Each row is a point on a tangle of strands that fork, close into loops and nearly touch. The rows are in no order.
Two points are linked if the straight distance between their rows is under 64.9. Some points are linked to none.
<852>: [ -9 -20  23  -4 -24  -9   7  20 -42  41  38  21 -19  12 -28   1  38  54
   4  20  -3 -11]
<1006>: [ 17 -31  25   0  18 -35  44  36  11  39   3 -11  -5 -13 -47   3 -18   1
  16 -15  24  -6]
<436>: [-30 -16 -24  27   5 -21  41 -12  -9 -50 -29 -25   0 -39 -25  14  22   9
 -15 -10  -4  -3]
<431>: [-36 -28  16  -1 -32   8 -37   6 -47  11  19   3 -22 -26 -11 -12  57  32
 -21  33   6  -8]
<218>: [ 24 -16   6  -1  24   0 -29  17  13  -5  -6 -27  20 -18   3 -30 -23 -25
 -10  15   7  18]
<206>: [-20 -23   7   8  14 -21  16  37  19 -40  20  -6  47  -9  -8  20 -46   5
  36  -6  17  30]
<277>: [-43 -20 -20  15  -2  -6 -24   1   2 -63 -14  -1   9 -26  10  -5   3 -10
 -17  14   7  29]
<306>: [ 28  13  13 -14   4 -24   0   4 -26  76  -4  -4 -47   4 -18 -27  32   6
  -9   8  -8 -58]
<52>: [ 12  20  -9   4  15  -5 -20 -33 -17  27 -16   9 -50  -6  12 -16  36 -22
 -34  -5 -10 -36]
<772>: [  7 -23  38  -3 -12 -10   9  33 -27  46  42  24  -1  28 -26   4  15  46
  27  23  -2  -8]
<412>: [ 11 -38  22  -8  11   2 -14  44  24   4  28 -21  60 -14   0 -13 -38 -12
  30  17  22  29]
<90>: [ 54  27 -12 -28  33   8  29 -31  20  49  -8 -28 -30  14   0 -22  -7 -26
 -50 -18  -9 -32]
<1043>: [ -1  27  -2  -2   6  40 -58 -29  -2 -20 -33  19  -4   1  35 -14  11 -45
  -4   9  -4   8]
<1071>: [-13 -12 -34  25  10 -25  45 -23  -9 -32 -34 -24 -29 -39 -27  10  39   1
 -35 -14  -2 -13]
<658>: [-45 -21  -6  18 -21  -2  16  17  -4 -60  20  -5  39 -22  -8  30  -2  29
  12   3   1  32]
<550>: [-33  19 -11  13 -34   7 -22 -10  -3 -36   9  28  -4   7  15  29  15  14
   9  -5  -8   4]
<75>: [-39 -27  17  12 -42  17 -23  -1 -49 -11  26   7   3 -28  -8  11  46  44
  -5  20  -1   9]
<53>: [ -7  23  15  22 -47  14  10  -2 -18   7  31  54   1  47   7  34   3  44
  32  -8 -20   8]
<805>: [ -6  -7 -45  16  29 -23  34 -27  -7 -29 -37 -16 -40 -27 -22  -2  27 -14
 -53 -10   1  -8]
<669>: [-39 -30   5   3 -10   2 -42   4 -30   0   2  -2 -23 -39  -9 -22  46   5
 -31  37  12   1]
<521>: [ 26 -10  28  -8   4 -25  28  25 -10  72   8   3 -22  13 -35  -9   6  23
  17  10  -5 -30]
<219>: [ 22  12  12 -13  -5 -13 -22  -6 -24  65   0   6 -41   2   0 -31  35   1
  -8   8  -7 -49]
<854>: [ -7   1  27  -8 -25  40 -76  16 -10   0  12  23  13   4  21   4  15   6
  37  23   1  12]
<426>: [-17 -26  31  -3 -14  25 -73  25 -12  -5  24  16  16 -10  12  -6   7   4
  28  31  13  17]
<822>: [-31   2  -7  19 -36  -9  25  -7 -14 -34   9   3   4 -12 -11  32  24  37
   3  -9 -20   6]
<446>: [-13  22 -27  12  19  21  -7 -48   9 -64 -32   7  25  23  42   5 -43 -36
   5 -12  -4  12]
<395>: [ -4  12 -14   2  25  25 -68 -42 -12 -34 -39  18 -18 -13  19 -26  10 -47
 -23  20  -5  26]
<457>: [-21 -20  -2   8  -8 -20  27   0 -20   4  -5 -22 -22 -42 -32  10  42  19
 -23   3   1 -14]
<645>: [ -5 -26  11  -4   4 -36  48  17  -8  38  -1 -12 -43 -22 -53   5  23  22
 -13 -11  18 -25]
<503>: [ 28 -38  28  -6  16 -26  32  41  19  35  14 -17  27 -10 -34   0 -35  -1
  29  -3  26   7]
<356>: [ 42  10   7  -8  11 -16  23  17  16  51   1 -17  -2   6  -8 -13  -8   1
  10  -8  -5 -15]
<138>: [ 19  -5 -12   6  24   8 -31   2  16 -24 -11 -17  16  -7  13 -28 -24 -34
  -9   6  -5  18]
<455>: [ 12   1   5  12  18 -30  55  31  34  -9   2  -8  28  13 -21  23 -52  17
  46 -30   0  11]
<687>: [ 15 -40  27 -17  11   5 -46  36  -7  44  19 -24  26 -22   0 -42  -6 -24
   5  36  27   6]
<735>: [ 11  48  16 -13 -25  28   5 -40  17  11 -12  31  15  32  44  16  -4  -5
  10 -22 -14 -24]
<325>: [ 19   8  21  -3 -26  11 -14  13  10  25  28  18  19  24  12   8  -8  25
  47   2 -17   4]
<636>: [-16  23  -3  21 -42   1  26   1 -12   0  27  37  -3  29  -3  35   7  48
  16 -13 -21   8]
<538>: [-38 -16  -6  13 -11 -15  10  26  11 -59  23  -1  42   0   2  36 -29  24
  28  -4   4  31]
<1063>: [ 26  25  14 -21 -34  31 -10   2  20  53  19  16  13  38  24  -3  -5  20
  38   3 -15   1]
<353>: [-38 -13 -28  15   6  -4 -37 -17  -5 -69 -23   5  -3 -27  15 -16  10 -20
 -23  20   4  37]
<615>: [ 24  -9  33 -13  -9 -11   2  22  -6  60  20  10   0  19 -16  -9   9  31
  28  17 -13 -20]
<557>: [-31  20 -33  17   8   9  -7 -43  -2 -64 -29  20   3  11  35  14 -18 -30
  -8 -11  -1   5]
<724>: [ 20  21   4   4  -6 -13  16   2  10  34   9   5   2  17   4   4  -4   7
  17 -14 -20 -19]
<612>: [  5  46  18 -23 -34  58 -38 -13   7  22  -2  25  19  29  44  15  11  -7
  33   5  -7   3]
<1054>: [ 35  31 -11 -31  11  29  16 -49  25   6 -22   2   0  33  39  -6 -20 -24
 -34 -28  -7 -18]
<102>: [ 12 -50  16   5  40 -22   1  36   1   7  -1 -34  16 -33 -37 -21 -32 -43
 -16   6  36  14]
<266>: [-28 -24  13   4 -25  -1 -11  22 -16 -12  40  18  17  -6  -7  18  12  40
  14  13   6  19]
<633>: [ 44  30 -20 -25  26  18  24 -48  22  19 -14 -10  -9  21  23 -13 -14 -25
 -49 -25 -14 -31]
<374>: [  3  39   5 -17   3  60 -55 -34  -1  -3 -35  17   0   8  44  -7  20 -46
 -12  11  -4  11]
<135>: [-10  18  -4  13 -18 -22  64  -1  -6  32   6  14 -38  16 -32  32  22  46
  -2 -17 -24 -19]
<889>: [  7  24  23 -14 -29  47 -60   2  -4  10   3  22  11  12  31   8  18  -4
  40  14  -7   4]
<165>: [ -2 -11  22   5 -26   2 -17  21  -8   5  40  30  14  16   0  20  -2  34
  35  13  -6  15]
<479>: [-29 -24 -33  19  23 -21  41   2   6 -62 -28 -32   1 -28 -19   8  -4   1
 -17  -9  13  14]
<462>: [ 14  35  10 -28  -9  57 -56 -24  -3  32 -22   8 -16  12  42 -19  29 -35
  -6  13  -1  -8]
<808>: [ -5 -13 -43  15  49 -21  25 -15  -2 -41 -32 -18 -28 -19 -24  -6  -5 -26
 -44  -7   9   2]
<613>: [ 21  14 -30 -15  27  23   6 -20  30 -28  -7 -30  25  22  25 -20 -51 -36
 -12 -13  -6  13]
<931>: [-18 -10  16   0 -39  -3   4   7 -48  23  28  17 -23   0 -19   6  49  58
  -3  19  -8  -8]
<105>: [-19   6  -3  12 -29 -13  23   7  -9 -10  21  14  -8   4 -12  30  17  39
   5  -6 -15  -1]
<860>: [-26 -24   5   6  -2 -10 -18  26   5 -22  23   3  16 -15  -2  10  -1  12
   5  10  12  16]
<449>: [  6 -35  20   2   7 -40  55  24   4  43   1  -9 -31 -13 -60   4  -3  13
   1 -16  31 -17]
<888>: [ 19  45  -5 -19   0  32  13 -48  20  -7 -25  10  13  35  50   6 -16 -21
  -9 -27  -5 -19]
<741>: [-14 -28 -21  13  32 -27  36   6   7 -41 -27 -29 -14 -30 -33  -3  -8 -15
 -32  -8  23   9]
<518>: [-13  24   0   8 -31  13 -28  -8   0 -18  10  33   4  14  19  24   3   6
  27 -10 -13  -1]
<990>: [  4 -36   6   6  40 -27  10  34  11 -25  -4 -28  22 -21 -24  -6 -36 -29
  -9  -4  29  19]
<787>: [ 17  45  14 -36 -35  50 -18  -4  25  43   9  23  10  41  43   4  -1   1
  29  -6  -2   2]
<438>: [ -4  38  15   7 -41  25 -17 -14  -1   3  18  47  10  35  19  34   3  19
  37 -12 -18  -2]
<718>: [ 28 -11  11   0  19 -25  44  34  29  13   1 -19  28   3 -21   5 -44   5
  34 -20   6   8]
<885>: [ 18  16  15 -23 -14  13 -48  -8 -23  57  -1   7 -35   7  13 -34  40   0
   5  14  -8 -42]
<414>: [ 13 -18  20  -6   9   5 -49  21   4  15   8 -14  17 -19  10 -32  -7 -19
   1  23  14   8]
<42>: [ 54  -9   4 -40  14  -1  14  49  34  58  13 -33  13  15  -4 -26 -36 -10
   1   7  26  14]
<981>: [ 15  29  13 -28  -9  38 -60 -20 -17  49 -18   9 -36   6  31 -35  41 -22
  -3  15  -8 -31]
<993>: [ -3  20  -1  15   0 -22  59  13  19   9  10  21   4  29 -13  34 -22  27
  28 -26 -21  -7]
<1037>: [-22   8   1   2 -43   4 -11 -10 -36  11  18  16 -33  -3  -5  11  52  40
 -10   8 -13 -15]
<217>: [ -6  -1 -14  13  20 -32  53  21  20 -33  -7 -16  14   8 -14  24 -44   9
  29 -28   4  10]
<358>: [ 21   7 -32   8  43   5 -13 -43   4 -22 -26  -7 -13  -3   4 -24 -11 -42
 -43  -3 -12  -5]
<1050>: [ 33 -44  23 -13  34 -12  -3  37   3  33   2 -46  19 -27 -28 -29 -27 -41
 -13  12  32   8]
<14>: [-11   4 -39   6  35   3 -46 -50 -11 -47 -37  17 -28 -17   6 -22   1 -42
 -41  20  -5  25]
<176>: [ 26  23 -29 -17  33  22  30 -30  32 -32 -11 -27  26  32  27  -4 -60 -30
 -17 -19  -7   8]
<86>: [-49  17 -37  16 -13  13 -12 -35  -3 -74 -22  22   1   6  32  19   2 -17
  -5  -4  -1  11]
<481>: [ 19  19 -18 -13  14  34 -22 -18  24 -22 -11 -15  18  13  31 -24 -28 -37
 -12  -7  -2  20]
<948>: [ 36  27   4 -27 -10  10  -3  -7  13  68   9  -6 -16  22  19 -28  10  -1
   5  -2 -10 -22]
<77>: [  1  20 -27  -2  26  37  -7 -59  13 -56 -31  -3  27  24  41  -2 -49 -40
 -12  -6  -7  14]
<111>: [ -4  -7 -21  21  36 -26  33  14  16 -58 -13 -25  17   0  -5   8 -46 -12
  10 -19  13  17]
<628>: [  5  17 -21  10  23 -33  50  -7  11 -10 -14  -4 -16   4  -8  17  -8  -3
  -4 -33  -4 -20]
<72>: [  2 -32  15  -2  17  -9  -2  43  23 -16  24 -17  62 -10  -6   3 -44  -5
  34   5  21  26]
<236>: [-43  13 -25  15 -31  10 -14 -26  -6 -56 -11  19  -6  -3  22  22  21   1
  -6  -4  -7   4]
<682>: [ 14  37   6  -3 -18   5  11 -20  18  21   1  21  10  24  24  14  -9   1
  22 -24 -22 -20]
<101>: [-35 -20  13   9 -41  13 -15   9 -37 -18  35  13  16 -16  -8  17  33  47
   5  16   2  22]
<511>: [-17  -6 -39  12  25  -6 -29 -30 -11 -46 -29   4 -27 -23   5 -24  11 -30
 -40  17   0  21]
<568>: [-33  38 -20  14 -30  -4  41 -44  -3 -32  -6  32 -10  21  19  43  13  15
 -11 -28 -16 -23]
<267>: [ 32  -1  22  -8   7 -29  28  15 -11  81  -5  -5 -40   9 -33 -13  18  18
   6   0  -3 -46]
<486>: [ -5  22  -1  15  -6 -27  63   1   7  25   6  21 -19  26 -21  32  -3  28
  13 -27 -25 -22]
<17>: [-20 -14  -7  14   8 -15 -16  19   9 -39   0   0  10 -14   8   4 -11  -3
  -1   6   8  17]
<458>: [-27 -36  19   3  -4   4 -52  28  -3 -13  29   8  21 -20   3  -4   0   2
  13  28  18  21]
<427>: [  4 -21  -8  15  42 -27  20  25  14 -42 -11 -33  20 -13 -16  -2 -47 -21
  -2 -10  19  16]
<785>: [-37 -10  -4  31 -33  -2  25  -2 -20 -57  10  -4  26 -23 -11  36  17  40
   6  -7 -20  13]
<573>: [ 54   5   2 -27  18 -12  21  19  14  65  -2 -39 -14   6 -14 -30 -10 -10
 -13  -5   7 -15]
<836>: [  0   2  -1   8  -4 -36  61   5  -6  37  -6  -2 -49  -4 -44  13  26  30
  -9 -18  -5 -29]
<1106>: [-47 -28  -5  14  -6   1 -37 -11 -18 -33 -14  -7 -11 -51  -3 -20  43  -4
 -34  34   3  20]
<249>: [ 64  21  -9 -32  29   1  29  -1  22  58   0 -40 -29  16  -9 -28 -16 -24
 -38 -11   4 -20]
<965>: [ 24 -44  23 -21  24  -4 -26  36  -7  49  10 -38  21 -27 -15 -41 -11 -36
 -14  34  28   7]

A piece is two or more points that can be reached from each other along the links. Count, over all rows, the pieces, the separate loops (a circle has one, a figure eight two, a Y none), the forks (points with three links) and the tips (points with one).
pieces: 5
loops: 3
forks: 2
tips: 6

A tip is a point with one link. Name the tips that can be reached along the links from each point below, in the order of the rows.
<787>: <1037>, <1106>
<645>: <993>, <176>
<658>: <412>, <77>
